A landscape with many valleys, sampled at points; each row gives a point and its height.
A ball rolls from a point to the lowest of its 2 nearest points, and stops where none of them is lower. Distance is the straight distance between rows; heights are no part of it.
j_625 h=743: [-30 -22  42  36 -25  16 -15  -5  16 -12  -5   2  -1  20  21 -14  34 -21
 -15   9  -9 -11   0  25  45  14  -9  29   1  19  11  21   8 -49  -6  -7
   3  17  18 -20  17  16 -51  25]
j_181 h=383: [ -4  -8  -3  16  18 -21   7  -5  31   0  17  16  14  45 -17 -23 -41  68
  38  -2  35 -17  22 -10 -28 -31 -35  -1   6 -11  25  -7  19  62  -2  26
  13 -27  -2  11  39 -16 -43  27]
j_425 h=769: [ 11 -12 -66  -5 -22 -21  31  53   5 -18   1  16  11 -10  12 -19  -9   4
 -30   9   3  28  -6  13 -44  20 -11 -12  20  14   0  -4  11  29  31 -27
 -37  15   5  -8   1   1   4  21]
j_484 h=346: [ 10 -13 -11 -12   0  10  15 -29  -1 -14   8 -12  24 -26 -27   4  14 -13
 -33  10 -15 -11  19 -22  12  17  20  12 -40   7  27  -5  25   9  23  -9
  32   9 -21  17 -37   5  60  -2]
j_20 h=353: [ 13  33 -20   4  23 -33  -6 -12 -14   3 -10  26  10  24 -35 -18  -5   2
 -10  -7   4  26  41  -2  11  -6  15 -14  39   9   1  -8  56 -23  -3  23
 -17 -18  27   5   2   4 -46  33]
j_50 h=219: [-15 -43  15  -2  -2  -9   4   3  15  -6   5  10 -23  42 -36 -49  -9  37
  34 -13 -11 -26 -19  16  -5 -37   8  12  26  -1  37   6  12  18  -7   5
  10   5 -19  -8  30  -6 -51  27]
j_448 h=345: [ 37 -23 -28  15 -12 -14  28  59  -9 -26   1 -36  12 -39  16  23   4   4
 -17  -8  26  -9   4   2 -61  50  29   4   1  -5 -26   1 -19  19  14 -28
 -16  16   9 -40 -40  17  28 -15]
j_3 h=120: [ 31 -19  -9  -4  13   7   4  66  21  -1 -10 -39 -10  -5  64  23  47   4
 -13 -15 -21 -14   0  21 -34  53  17  -4  -5 -11 -31  31 -23  22 -26  -7
 -16 -33 -17 -29  -4 -12  11 -35]
j_307 h=720: [-18 -35  41  26 -40  -1 -19  19   9 -18   0 -17 -14   0   1 -27  11 -19
   8  19 -11 -11 -38  26  42  22   7  12   2   3   9   3 -17 -61   3  -7
 -17  21  21 -29 -12  35 -30  23]
j_13 h=416: [-22  -7  17  11 -13 -12 -17   6 -31   0  -7  21 -11  -6  -7 -19  11   0
  11  -4  12  12 -28  23  -2  -5  15  26  30  17  20  47 -36 -33  12 -13
  -7  15  -2  -3  13 -22 -47  15]
j_243 h=699: [ 16 -24  22   9   6 -23 -29  -2 -17 -20 -50  23 -10  16  42   7 -22   2
 -15 -14 -18  27 -25  18 -15  -2   5  57  13   5  21  27 -30  24 -16  -9
   1 -19  34  -3   4   5 -12  -2]
j_955 h=176: [ 63  -1  -6  17  12  -6  13   0   9 -25  14 -45  22 -23 -20  22 -36 -32
  -6  27  -9   4  26 -17  19  15  -1 -10 -23 -22  -3 -15   2   5   7  24
   2 -15  13  14 -32  22  52 -23]
j_66 h=604: [ 10 -29  58 -12  16  38 -39 -57   0  -4   6 -39  -1  -8  31  14  50 -36
 -14 -14 -54 -18  20  15   8  24   7  18 -50   7  -7  32 -17 -38 -22  -9
  11  -1 -18  11  15  -6   4 -28]
j_983 h=512: [-75  31 -40 -24  11  -9   1 -31  -7   2  -8  27 -30  -3  -8  -7  36 -22
  -5  -2 -13   5 -32  17  30  40  35  13  -1   9  49  21  34 -11  12 -36
  -1  -2 -18 -11 -42 -19 -16   2]
j_375 h=794: [ 36 -20 -48 -32  -4 -23  -5  31   6 -30  -8  23   6 -16  17 -17 -10  24
 -37   1 -11  31 -25   4 -44  34   4   2 -11   5  -1   6  -2  41  20 -29
  -4 -12   4   5 -25   6  33   0]
j_590 h=518: [  3 -11  18  12 -18 -36   7   7   4   9  -3 -21  26 -40 -59   1 -15 -21
 -11  33   2 -26 -12  -4   9 -10   0 -15   4   9  44  -1 -13 -26   8  25
  -8 -16 -18  11 -18  18  21  34]
j_554 h=721: [ 24  11 -41   3  -1 -20   8  39  -5  -8   5 -23  -7 -22  -9  11   8  -1
 -34  29  21  10  -2 -10  30   3  16  -6  16  12   9  -8 -11  16  25  21
  -8  18 -16  -8 -40   5  37 -16]
j_891 h=226: [-29  25 -22 -22   4  -2  19  -9  36   5  11 -10  -3  28   9  -2 -12 -21
 -10   5 -32  19  21 -26  61 -27  -8 -33  13   2 -26 -54  39  -9 -27  53
 -28 -19   2 -14  27  14  -7  30]
j_321 h=589: [ 29 -30  40  40  -4  23   1   1   4  -3  13  -8  12  -6  16   3 -15   6
  24  17  10 -15  16  14 -41 -12 -40   1   4 -19 -12  16 -41   6   5   2
 -10 -23  12  17  60  -7 -37 -14]
j_100 h=399: [  8  24 -23  13  14 -11  -2  -2 -15   5  -7  26  -5  22 -38  -5  19   5
  15  -7   7  12  14  19  14   5  13   7  37   3 -10   1  39 -37  -4   1
  -3  28  10 -10   6 -21 -36  16]
j_169 h=321: [ 17 -18 -23  -5   4 -16  18  51   9   0   2 -28 -22  -6 -19  -5 -11  -9
  20 -25 -22  13 -17  21 -61   3   8 -33  27 -22 -24 -23 -14 -20 -22 -13
 -61  11 -19  -9  39  -2 -16   2]
j_723 h=381: [-25   5 -16 -10   4   4 -25  17  -2  -6 -11   3 -51  10  51   5  50  13
 -11 -12  -5 -10 -46  15   9  64  14  37 -12  -5  -1  32 -18 -11 -18 -20
   6  12 -11 -23 -40 -19 -14 -41]
j_351 h=688: [-26 -32  46  17 -52   8   6  39  18  -8  13 -12 -20 -10  29 -25  -5   5
  25   4   7 -33 -41  14  13   5 -22  -3  -2 -10  15 -14 -46 -29   6  -9
 -18   4  16 -16   6  26 -31  27]
j_740 h=563: [ 10 -11  44  -9  15  28 -13 -36   8  19   0 -22  18  -7  14  30  72 -21
  -1 -26 -37 -48  31  12 -35  39   3   1 -31 -12 -26  11  -3 -17 -26 -42
   2 -17 -16   4  12   3   9 -16]
j_332 h=466: [-23   9 -52 -11  22 -14  13  12  -4  -9  -4  18 -21  -3 -41 -15  45   1
 -18   3  -7 -16 -23  19 -10  49  38  -2   6  -8  39  15  37  17  10 -47
   0   0 -37 -16 -45   2  13 -13]
j_691 h=662: [ -3 -51  28 -10 -11  -1   6  13 -10 -20 -24   6 -14  17  22 -34 -36  -9
  -3   3 -28  22 -18  20  -4 -28  20  21  26   6  27   7 -15   8   5  -7
 -16 -11  31 -13  11  21 -34  32]
j_976 h=667: [-29  23  12 -12  31  58 -24 -39  11  33  16   7 -30  27  14  15  49  22
  37 -13  23 -39  -2   2  27  14  -6  -2 -46 -21 -12  -8  15  13 -26 -29
  44   0 -16   0 -23   2  21 -44]
j_266 h=371: [ 30  51   7   7  31   2   0  12 -24  17  26 -19 -21 -16   1  15 -20 -21
  26  23  23  -3   7   1  30 -18  -9 -48   6 -26 -12  -8 -20  -3  11  24
 -14 -33  22  13  -5   7  -1 -31]
j_929 h=646: [-20 -26  33  -2 -46  11  11  60 -20   1  11  11 -29  -1  13 -41 -19  24
  22   2  16 -16 -52  16   3 -28  -6 -28  10  12  -7  -8 -30 -16  45   4
 -16  23  13 -18  -5  34 -33  26]
j_219 h=454: [  7  26  -4  32  17  10  -2  19 -17  31  -1  19 -11  14 -14  11  29   0
  21  -1  35 -20  20  28 -13   4 -13 -12  40 -16  -9  -9   5 -11 -18 -13
 -13  -4  -2  -9  36  -9 -30  -5]
j_240 h=565: [ -8  -5  21   3  11  36 -10 -32  46  10  10  10  -1  15   2   3  -7  25
  18  20  11 -27  24  -5  24  -2 -35 -25 -33 -14  -2 -15  11  30 -23   5
  32 -45   9  14   7  28   9  -3]
j_345 h=235: [-26   9   3  12 -18  -6   7   5  14  16 -13  -3  -4   7  16  19   4  -1
   9 -18  -2 -27 -19  -7  13  13 -18  34  10 -20  11 -13 -24   3 -30   1
   1  21 -32  -3   2 -18   2   8]
j_987 h=622: [  4   4   4   3  18  43 -12 -20  39  14  23  -7 -35  19 -12  -5  14  28
  46   0  19 -45  -6  15  32  37 -17 -19 -37 -40 -12 -20   3 -12 -21 -26
  32 -10  -6  -5  -6  11   6 -24]
j_165 h=544: [  2  41 -38 -45  14  30  -2 -19 -29   8  21  17 -19  -3 -15  10  -1  22
 -10   3  19  18   8 -29  32  -9  13   1 -37  -3 -28  -8  19  10  26   9
  44  40 -26  10 -35 -30  45 -50]
j_223 h=437: [ 13  -3 -37 -21  -7   7  32 -20   7 -25  31 -48  15 -29   3  16   8 -32
  -1  -1 -39  22  -6 -18  -4  33  17  -1 -22   1 -24  -9   8 -26  20 -16
 -20  32 -11 -18 -10 -25  29 -14]
j_420 h=651: [ 44  27 -45  -8  13  -7 -18  -3   5  -8 -10 -22   5  21  -7  51   9   3
 -39 -11  -8  17  18 -35   7  18   3  21   8   5 -46 -18  20  -8 -12  16
 -14  42 -40 -14 -23 -22  40 -56]
j_72 h=220: [ -5  11 -26  49 -12   1  37  33   5 -11  20 -40 -19 -29  24   4   9 -28
   8  30  25  -7  -3  20   1  30 -23  -5   9 -18   3   7 -19  -1   7   0
 -27  14  12  -5  10 -16 -16  -8]
j_511 h=527: [-73  33  -5 -20  14   2  20  -8 -35  34  -9  35  13  -2 -23 -11  11 -21
 -11  -3  20  -9  29  -2   6 -35  16 -31  26  17  24   4  19  23  26  -2
   5 -14  14  -9 -18  27  -3  37]
j_362 h=526: [-34  -8 -11 -23 -29  17  23   6   3  -3  28 -16 -10 -34  23 -21  20 -13
 -10  27  -2   0 -25  -4  28  12  13 -27 -24  15  15 -15  -8   0  41 -10
   3  12   8 -11 -27  15   8  18]
j_480 h=388: [-39  39  -7  -4  20 -18 -48  -5   0  19 -43  34 -25  27 -10  13   2  39
   1 -19  18 -10 -20   0  53  -8   7  31  33  -5   6  -3  25 -11 -66  29
  31  -3 -11   3 -38  12  16 -20]
j_755 h=635: [-13 -20  68 -29  11  20 -20 -43 -47   8 -13  16   2 -26   4 -14 -27 -21
  21  14  -1  15   2   7 -10 -28  27 -23  -9   7  13  14 -27 -14  22 -21
   9 -41  56  17 -11  21  -4  -5]
j_394 h=513: [ -1  10 -15  20 -37   9  36  15  15   8  14   0  39 -28  39  10   7 -10
 -34  21  27  -3  20 -14 -28  11 -49 -15  -4  15  -5 -17  -5  16  34  -1
   0   8   4  12  18 -13   5  31]
j_692 h=626: [ 32 -36  21  41  -3 -10   9   8  12 -19 -18  -1  13  -5 -14  -5 -43 -11
  26  -4  -1 -10  -2  24 -57  15 -15   7  23 -32   8  -3 -13  -8 -25 -14
 -29 -34  30   7  33   6 -33  19]
j_881 h=259: [ 44 -16 -30   8  12   1   5  58  12 -14  -3 -22  10 -17  17   9  40  11
 -17   5  13 -11   9  24 -51  67  19 -25  -6 -15 -37  10   3  16 -12 -28
 -17 -23   1 -27 -14  24  18 -25]
j_87 h=639: [ -5 -21 -10 -25  -2  38  21  -8  15 -14  30 -27 -50  23 -19 -22  15   7
  30 -24 -41 -14 -27   3  25 -10  13  16 -26 -18   5   4  -3  -6   3  -9
  26  62 -49 -13   8 -25   8  -9]
j_718 h=568: [ 62   3   8   4  32   6 -34 -24   9 -14 -14  13  -9  24  21  17 -16  14
 -19 -15 -20  31   9  -3  -3 -15  -7  20 -13 -14 -13   4   0  22 -29   7
   7 -33   4  27  25 -15  -7 -32]
j_300 h=228: [ 38 -25  -3  -4 -29 -19 -12   2  35 -22  -1 -16  47  -5 -15 -21 -34  -6
 -38  36 -10  36   5 -21  34  -3 -17 -24 -16  31   6   1  15 -14   9  61
 -11  -9   6  12   4  25  20  27]
j_719 h=355: [-33 -10   3 -11 -19   2 -12 -21 -24 -10   8  34 -15  31 -11 -39  23  32
  16 -18 -12  12 -18  13   4 -16  11  33  14  30  14  45   1 -18  13  -3
  19  54 -25   3  33 -48 -66  23]
j_388 h=413: [ 22 -10  -2  -2 -28   0  46  19 -17 -15  18 -26  31 -44  55  22   4  -7
  -6  -7   5  -5  -4 -18 -55  30  15   9 -21  -2 -31 -13 -17  11  39 -50
 -11  19  25 -35 -23  13  31   5]
j_711 h=602: [ 30  27 -14 -42  17   9 -14 -23 -36  12  -7 -19 -11   4 -23  32   5 -13
 -16 -19 -21  35  12 -25  19 -16  31  17 -24  12 -42  -6   2 -31  13   6
  11  48 -20  -3 -17 -24  47 -42]
j_901 h=485: [-52  39 -12   6  19 -20  -3 -16 -24  18 -21  35   8  18   5   8   5   8
 -11 -14  21  11  17  -9  10 -44   2  10  34  24  27  26  12  40   1  29
  12 -18  -2  10   6 -12 -20  17]
j_329 h=295: [-60  24 -20 -36 -11  -8  13 -10  17  16   7  -4  -1  -5  -9   6  -3 -15
  -2   3 -32   6 -11 -19  47 -23  10 -19  17  12   1 -38  17 -23 -22  28
 -19   3 -27  -7  11   0   9  23]
j_297 h=567: [-52  -7  43  -7  19  22   6 -30 -14  36   8  27   4  -5 -19  -7  27  -9
   1  24  30 -16  29   6 -18 -41   2 -31  12  15  32  27  -3  41  39 -29
  10 -38  11   7   1  12 -22   8]
j_827 h=506: [ 38  17 -24 -40  24  -3 -41  -5   4   0 -10  11  -2   6   5   7  -3   9
 -35  -2 -30  40   9 -15  13  -7   8 -18 -21   3 -38 -23  20   4 -27   4
  -6 -21 -10  20  -2  11  35 -32]
j_384 h=481: [ -3 -29   7  -1 -30 -25  36  23  17   4   6 -52  15 -35 -19   5   1 -28
 -11   8 -26 -20 -13 -12  -9 -15   5 -10  10   7  34 -14 -25  -6   8  15
 -28  17 -30  -2   3   8  21  34]
j_159 h=74: [ 20 -18  17   3  24  -3  15  -4  29 -10  26 -29 -20  -3 -43 -14 -55  11
  70 -11  -2 -23 -25   5 -27 -11  -5 -23 -23 -34  23  -4  -4   8  -6  -7
  -3 -25 -18  13   4  -9   2   1]
j_753 h=429: [  1 -21  18 -33 -13  -8 -10  18  -5  31   4 -42  13 -18 -23   3  22 -22
 -11  -5 -24 -17   4  -8  -6 -20  17 -34   1  11 -15 -21 -23 -20  -8   2
 -33   6 -28  -4  13  28  32   1]
j_265 h=706: [-15  41  -8  -1  26  31  -6 -18 -10  25   6   8  -6   4  19  31  54   6
  -2   3  28 -37  10 -11   9  42  -4  13 -33 -17  -2   7  15  22   3 -26
  37  11 -17  -7 -44  -3  24 -51]
j_92 h=598: [ -4 -28  32  -3 -16  14  18  41 -16   9   9  20  -8   5 -13 -35 -14  20
  11   6  21 -30 -20  11 -23 -42  -5 -33   8   3  19   0 -17  39  45  -6
   5   1  11  -3  -8  36  -5  23]
j_449 h=272: [ 20  -4 -17 -12  17  14   1  27  13  -3 -13 -21 -37  20  64  19  40  12
  -4 -22 -24 -26 -16   6  -8  63   9  30 -19 -24 -35  14  -3  10 -36  -8
   5  -3  -3 -39 -26 -13   4 -43]
j_593 h=75: [ 29  -4 -27  56   0  -7  42  76 -17 -10  -3 -21 -17   6   0   1  -3 -34
   9  22  30  -6  18  26 -17   1 -14 -13  23 -19 -17 -14  -3  36  -6   9
 -31  11  17  -4  15  14 -10 -19]
j_404 h=130: [  1 -16  -1  -5 -33   7   2   0  36   8   8 -15  36  16   8  -7 -23  -5
 -27  17  -6   8  18 -23  47 -17 -27 -30   1  14 -39 -38  11  -6 -10  54
 -14  -3  17  -6  21  39  11  30]
j_826 h=319: [ 51 -11  18 -12  -5 -30 -21  -5  14 -34   0  -5  19   9 -47 -28 -59  20
   8  20 -28  18   6 -19  19 -21   3  -1 -23   7  12   1  21 -30 -16  47
  23   2  -3  27  -7   2  21  14]
j_326 h=337: [ -1  29 -23  16  32 -44  28  13  17 -12  12   0 -14  18 -33 -22 -47   6
  38  -2  13   4 -12  -5   7 -10   4  -4  18 -15  46   4  32  34   6   6
  -6 -14  -3   2 -20 -20 -14  16]
j_177 h=400: [-29  40 -17  13  26 -35  10  -3  20  10   4  21   6  37 -15  -6 -44  44
  47 -18  43 -11   8 -10   2 -14 -17  -4  19 -16  32 -23  27  45 -14  13
  -1 -18  -7   0   8 -28 -30  27]
j_707 h=306: [ 31 -22 -15  34 -42  -7  12  27  14 -22 -16 -37   7  32   1  10   4  -8
 -23 -12 -15  17 -17  -6  -4   6   4  37   6  17 -37 -10   6 -12   1 -14
 -16  68   9 -47  12   1  16 -16]
j_651 h=566: [ 39 -11  -4  19  21  13   6 -13  10 -19  -6  19  14  35  31   9 -24   2
  -5 -11 -13  19  34  -3 -20 -11 -36  22  -4  -8 -12  -5  19  43  -1   9
   9 -26  15  13  48 -24 -20  -3]
j_894 h=409: [ 16  -6 -37   5  11  12  18   5  -4 -11  11  -6   4 -14 -50   3  39  -8
 -31  -2   1 -17  14   5 -28  23  21   2 -19  -1   4  11  27  21  24 -30
  19  37 -38   2 -25   0  41 -17]
j_873 h=562: [-73 -15 -10 -30 -30  -6  22  19  20   6   7  -6  -5 -32  21 -22  23   2
 -29  15  -8  -9 -26 -13   8 -30  13 -29   1  30  33 -21  -2  13  21   4
  15   3  -7 -10 -25  34  24  49]
j_250 h=628: [-27 -32   2  -5 -22 -27  18  25 -16 -20 -28  26  -4  10  14 -38 -57   3
  -6  -9  -6  24 -26   8  -1 -32  17  23  22  19  50  11 -12  44  20  16
  11  -6  32  -9 -27  26  -6  60]
j_960 h=555: [ -6 -23  28   7  -3  -8  12  16  -9   3   5  -3  -4 -23 -43 -31  -5 -18
  -2  34  16 -36 -15  20  -4 -13   1 -39   4   7  41  11  -1  11  36   1
  -7 -21  14   2 -21  36  -1  24]
j_602 h=227: [ 13   3  11  -9  39  -9  -9  -7  -4  -4  16   7 -28   6 -17 -23 -50  25
  64 -14  23   8 -30   5  -5 -24  15   3 -10 -13  24  10 -12  20   6 -12
   7 -17  -2  23 -15 -24 -14  -9]
j_688 h=483: [ 16 -19 -33 -16 -26  14  43   8   8 -22  42 -45  -2 -38  11 -16   3 -23
  -7  26 -20  14 -15  -6  -6  14  15 -32 -24   5  -2 -11  -2  -6  56  -3
 -15  26   1  -5 -11  -3  29   4]
j_848 h=493: [ -7  49 -27 -36  12   7  -5 -36 -25   6  17  32  12   3 -23   2 -30  31
  12  -8  16  25  21 -40  35 -20   3   2 -34   4 -27  -6  35  -7   9  27
  56  17  -1  22 -23 -23  30  -9]
j_810 h=553: [-35  28 -18 -28  19  -3 -22 -16 -21   5   2   6 -59   4 -26 -19  32  -9
  22  -1 -12  18 -39  18  62  25  47   1   3  -1  13  15   3 -51   5 -19
   8   8 -13 -16 -35 -20 -15 -17]
j_790 h=603: [-49 -25  65 -12  13  32 -16 -50 -14  12  -9  35  16 -13   9 -17   3  -1
 -11  15   9   8  29   3 -23 -38   8 -16   3  16   9  27 -13  15  25 -23
  27 -47  51  13  -8  39  -9   2]
j_463 h=468: [ -9  11  -6  -3 -30   7  26  -2 -21   4   5  13  44 -40  58  27  26 -16
 -34   0  11   9   9 -17 -43  12 -11   3 -21  22 -13  -3  -4  21  41 -40
   1  10  15   1 -13   2  17  11]
j_849 h=294: [-34 -18   9 -11   1  -4 -11 -32   2  -6  16  18  -6  37  -9 -47 -12  56
  39 -14   5  -2  -3  -1   5 -23  -5  11  15   4  26  16   9   0   7  18
  24  19   0   7  37 -27 -82  24]
j_732 h=762: [-13 -14  34  43 -16  -4 -38 -21   7  -8 -25   3  22   2   4   5  55 -34
 -41  15  -9  -8   8  30  22  43 -11  36   1  22  10  36   9 -42 -14 -16
 -12   1   6   0  -1  21 -21  11]
j_437 h=370: [-45  15   1 -43 -14   7  11  20 -13  46   8  -9   5 -14  10  12  41 -22
 -10  -1 -12 -14  -1  -5   8 -33  16 -37  21  16 -12 -30 -15 -10  -8 -11
 -38  14 -32 -20  29  14   7  10]
j_948 h=689: [ 46  38 -32   7  15  -8 -20  15 -15  -9 -11 -18 -11  -2  20  47   6  -7
 -45  19  12  21  19 -20  43  16   5  22   1   5 -31   1   0  14   9  30
  -1  24  -2  -9 -41  -5  38 -54]
j_83 h=436: [  8  40  30  30  29  -4   4  -3 -26  18  21 -28 -19  -8  17  27 -10 -37
  31  19  10   5  14   1  28 -25   3 -26  31 -18   0  -7 -18 -22   7  26
 -40 -43  36  13  20 -19 -45 -20]
j_182 h=763: [ 17   4  11  30   1 -15 -49 -11  -4  -1 -38  18   7  16   5  25  38  -6
 -43  -1  -1   4 -10  12  16  44 -10  45   0  21 -13  33  -6 -32 -24   7
   3   9  -7   3 -11   1  -5 -18]
j_233 h=491: [ -1  25  29  38   2  21  22 -20 -25  19   7  -6  12  -1  36  31  -8 -43
  34  -4  19 -10  30   1  27  -7 -21  13  15 -14  -7  -8 -22  -3  16  -2
  -4 -10  39   4  28 -19 -20  -5]
j_576 h=529: [ 28  34   6  28  19   5  10 -28 -34   6 -11  21  25   9  33  36  -7 -26
  -3  -9  18  17  43   2  -9  -6 -25  27   8   0 -18  10   5  19  16  -1
   5  -7  43  13  25 -32 -12  -6]
j_494 h=593: [-34  21 -12 -28  -2  17   1  -3  -8  13  16  -2 -55  15 -13 -13   9  10
  31  -3  -3  -3 -38  -2  69  -5  22   2  -5  -9  -5 -13 -10 -35  -8   4
  14  40 -28 -16 -13 -18  -3 -15]
j_417 h=665: [-22   9  41 -21  14  -2 -16 -35 -47  34 -16  23  -5 -12  -3   3 -18  -5
  48 -14  18   9  -6   0 -15 -42  30 -16  22  -2   7   2 -33 -20   6 -13
   1 -37  28  19  -2  -2 -24   2]
j_788 h=500: [ 16 -17   8  18 -14  19  -9  12  38   7   4  21   5  12  14  -5  -2  46
 -15   8  28 -27   4   2 -21  -7 -52  -5 -19  -3  13   6 -13  53  -8   2
  30 -18 -17  18  22  11   2   5]
j_331 h=218: [ 32 -12 -16  10   9  -3  38  38  24 -19  24 -34 -28  -2 -27  -6 -39  -2
  35  -9 -14  -2 -15   4 -36 -13 -16 -38  -3 -40 -10 -20  -4  16 -18   9
 -25  -2 -15   5  24  -3  -2 -10]
j_950 h=439: [ 25 -13 -11  21  -4  -3  12   7  23  -4  27  19  24  13 -36 -17 -19  50
  13   4  34 -22  12   0 -34 -16 -54 -13  -8  -3  12  12  17  40   6  25
  29   1 -18  20  37 -19 -19  21]
j_365 h=528: [  4 -13  45  39   0  21 -15 -28  13  23  -4  -5  25 -17 -16  23  43 -20
   8  -7   3 -48  35  22 -44  26 -26   3  -2 -19 -12  14 -19 -34 -26 -33
  -7 -17 -16  14  41   7 -24   2]
j_88 h=444: [-60  42 -18  13  36 -11 -34 -18  -2  23 -37  46  -9  51  -6   5  22  34
 -11 -28  21  -1  11  -1  23 -33   2  13  43  14  24   9  43  30 -38  37
  21 -25 -10   0  -8  11 -12   0]
j_141 h=744: [ 19  18 -64   8 -20 -38  14  47   4 -18  -3 -12  17 -18 -17  14 -11  -4
 -35  23  22  38  -8 -18  -6  13   7 -14  42  17  -5  -6  -3 -11  21   6
 -45  27 -12 -14 -19 -15  17  -9]
j_268 h=497: [ 10   4  30  58   0   8 -21  -3 -16  26 -12   4  15   2 -18  22  49 -18
  -7 -10  27 -27  36  29 -23   6 -16  14  31   1 -20  21  -9 -32 -24 -10
 -14   9  -2   6  54 -13 -37  -5]
j_489 h=318: [-33  29   0   7 -10 -11 -27   1  30  17 -23   2 -14  12   9  24  -6  23
   5 -10  16 -26 -26  -6  48   6 -26  23  13 -17   7 -13 -14  -8 -64  42
  11   0 -37  -2  -6  -7   1 -18]
j_745 h=385: [ 22   0 -31   3 -15   2  25 -13   1 -13   4 -35   7   7 -14  25  -9 -19
   9 -22 -19  19  -3 -11   4  24  20  11   8  -5 -45 -30  12 -50   4 -18
 -28  51   9 -40  -3 -14  13  -9]
j_264 h=300: [-14  40 -19  -7  10 -23  13   4   2  27 -11  23  29  18 -13   1 -17  -1
  -5  -4   7  13  40 -19   9 -14  -8 -39  34  -3 -26 -52  38  -7 -13  28
 -32 -29  17 -11  25  14 -20  40]
j_476 h=636: [-50 -21  36 -46   4  34 -36 -47 -15   7  -5  45  13 -18 -17 -23   4  16
 -13  -6  -9   0  20  -3 -28 -45  13 -12 -14  17   7  20  16   7   3 -27
  40 -35  14  29  -7  21  43  -4]
j_263 h=644: [-26 -11  34 -43   0  21 -35 -67   0  -2  10 -15  17 -39   7  -1  24 -28
 -15  10 -40   7  12 -10   1   9   9  -3 -59  15   3  20   0 -29  -8  -3
  22 -25 -16  40   4  -6  39 -18]
j_802 h=270: [ 51  -7 -16  10   7  -7  11 -23  16 -38   0 -21  24 -29 -46  25 -30 -10
 -18  12   0   3  28 -28  -9  26  -1  23 -34 -14  15  -1  16   0   5  10
  28   6 -16  19 -38  -5  58 -21]
j_262 h=443: [ -4  18 -28 -41 -15 -13 -21 -17 -13  -5  -4  44  39  -2 -14 -13 -51  50
  -9 -13   5  40  11 -38  -3 -32  -6   6 -23  30 -25   0  18   2   1  40
  45  20   0  29 -13  -4  35  17]
j_662 h=663: [ 18 -10  40 -14   7 -11 -21 -40   1   7 -30  14  34 -27  11  26 -33 -14
  14 -17 -20   1   8  -4 -48  16  -8   2  -6 -16  -1 -11 -31 -15 -31 -31
 -14 -54  17  25  11  17  13   8]
j_139 h=472: [-38  -8   4  10 -31  -8 -22  30 -13 -15 -10  24 -25  -6  45 -10  25  15
 -11 -11   5  12 -56  22  -1  25  -2  43  -3  17  13  30 -41 -20  10 -36
  -3  28   2 -21  -9 -11 -31   6]
j_966 h=111: [-18 -27  26  16   7   8  -5 -18  19  -2 -10  13 -13  28 -16 -13   3   5
  22 -26 -12 -32 -17  17   0  -3   7  30   5 -13  38   8   2   9 -22 -28
   9  -4 -22   1  18  -6 -20  15]
j_693 h=595: [-52 -23  -1 -21 -31 -23   2  27  -3  -4 -18   6 -10 -30  36 -24 -14   0
 -23   5 -12  13 -39  -4   0 -43  16  -7  26  29  47   2 -32  30  12  16
   6 -16  16   6 -24  31  21  37]
j_155 h=201: [ 35 -27 -33  51  -7   0  41  49 -15 -23 -11 -25 -19  19   5  -3   1 -38
  -2   9  16  30  10  22 -23   1   2  17  12   7 -40  -8  15  23   5  -7
 -21  52  38 -25  17   3  -3 -16]
j_468 h=445: [ 42  14 -14 -36  12 -11 -51 -32  14 -26 -14  34  18  14 -12 -16 -30  17
 -44   3 -42  72   6 -18   7  -2  12   1 -27  28 -25   8  49 -16 -27  21
  18 -17  -1  30  -1  -3  21  -9]
j_174 h=543: [ 26 -13  52  34   5  41  16   4 -31  26  11 -24  -6   8  20  21  -2 -18
  46 -15   7 -30  24   4 -24 -39 -19   1  15 -33 -23 -17 -45  12   6  -3
  -7  -1  31   5  45  -7 -16 -19]
j_725 h=690: [ -4   8  33 -15  21   1 -25 -56   2  14 -12  34  16 -15   4  10 -36  23
  54 -15  11  16  -2 -10 -42  -2   2  -3  -1 -17   2  -1 -21 -18 -23 -28
   6 -60  18  27   9 -14 -32   3]
j_589 h=384: [ 23 -20  10 -48  -6 -15 -47 -32  -3 -28  -7  29  27  15 -26 -44 -49  40
  -4   7 -26  44  12 -20   7 -33  13  -2 -34  26  -4   6  33 -24 -21  39
  38   7   7  34   6   7  16  17]
j_841 h=548: [  3  25 -18  32 -40   7  39  10   4  17  22  -3  41 -13  30  24   2  -7
 -16  -2  23  -2  22 -25  -5  -8 -52  12   6   4 -21 -13 -10   3  18  21
  -2  45 -21   7  47 -55   0  15]
j_689 h=283: [ 42  39 -11  -9  11  -4  11   7  -3  10  23 -15  20 -20  -5  21 -39  -8
   0  18  12  10  17 -32  22  -9 -16 -35 -11 -18 -30 -36  -7  -4   9  33
 -12 -15  12  17  -8  10  34 -17]
j_271 h=733: [ 35 -13   6  12   5 -24 -27  -4   9 -20 -46  -4 -12  26  37  30   5  -9
 -26 -20 -39  14 -20  11 -16  35  -9  65  -6  -1  -8  22  -8 -11 -31   1
 -14  13   7  -9   0 -20   4 -18]

Call two points neighbours if one is among the 2 nearest of the other. Go from one point of each pair to the other, from neighbour to neighbour, staying as low as possible. Name the highest point that can't be avoided.
j_3 and j_233 => j_87
j_233 and j_404 => j_718
j_966 and j_3 => j_139
j_181 and j_159 => j_177

Where does a ball stop that starts at each point below?
j_307 => j_404
j_740 => j_404
j_718 => j_404
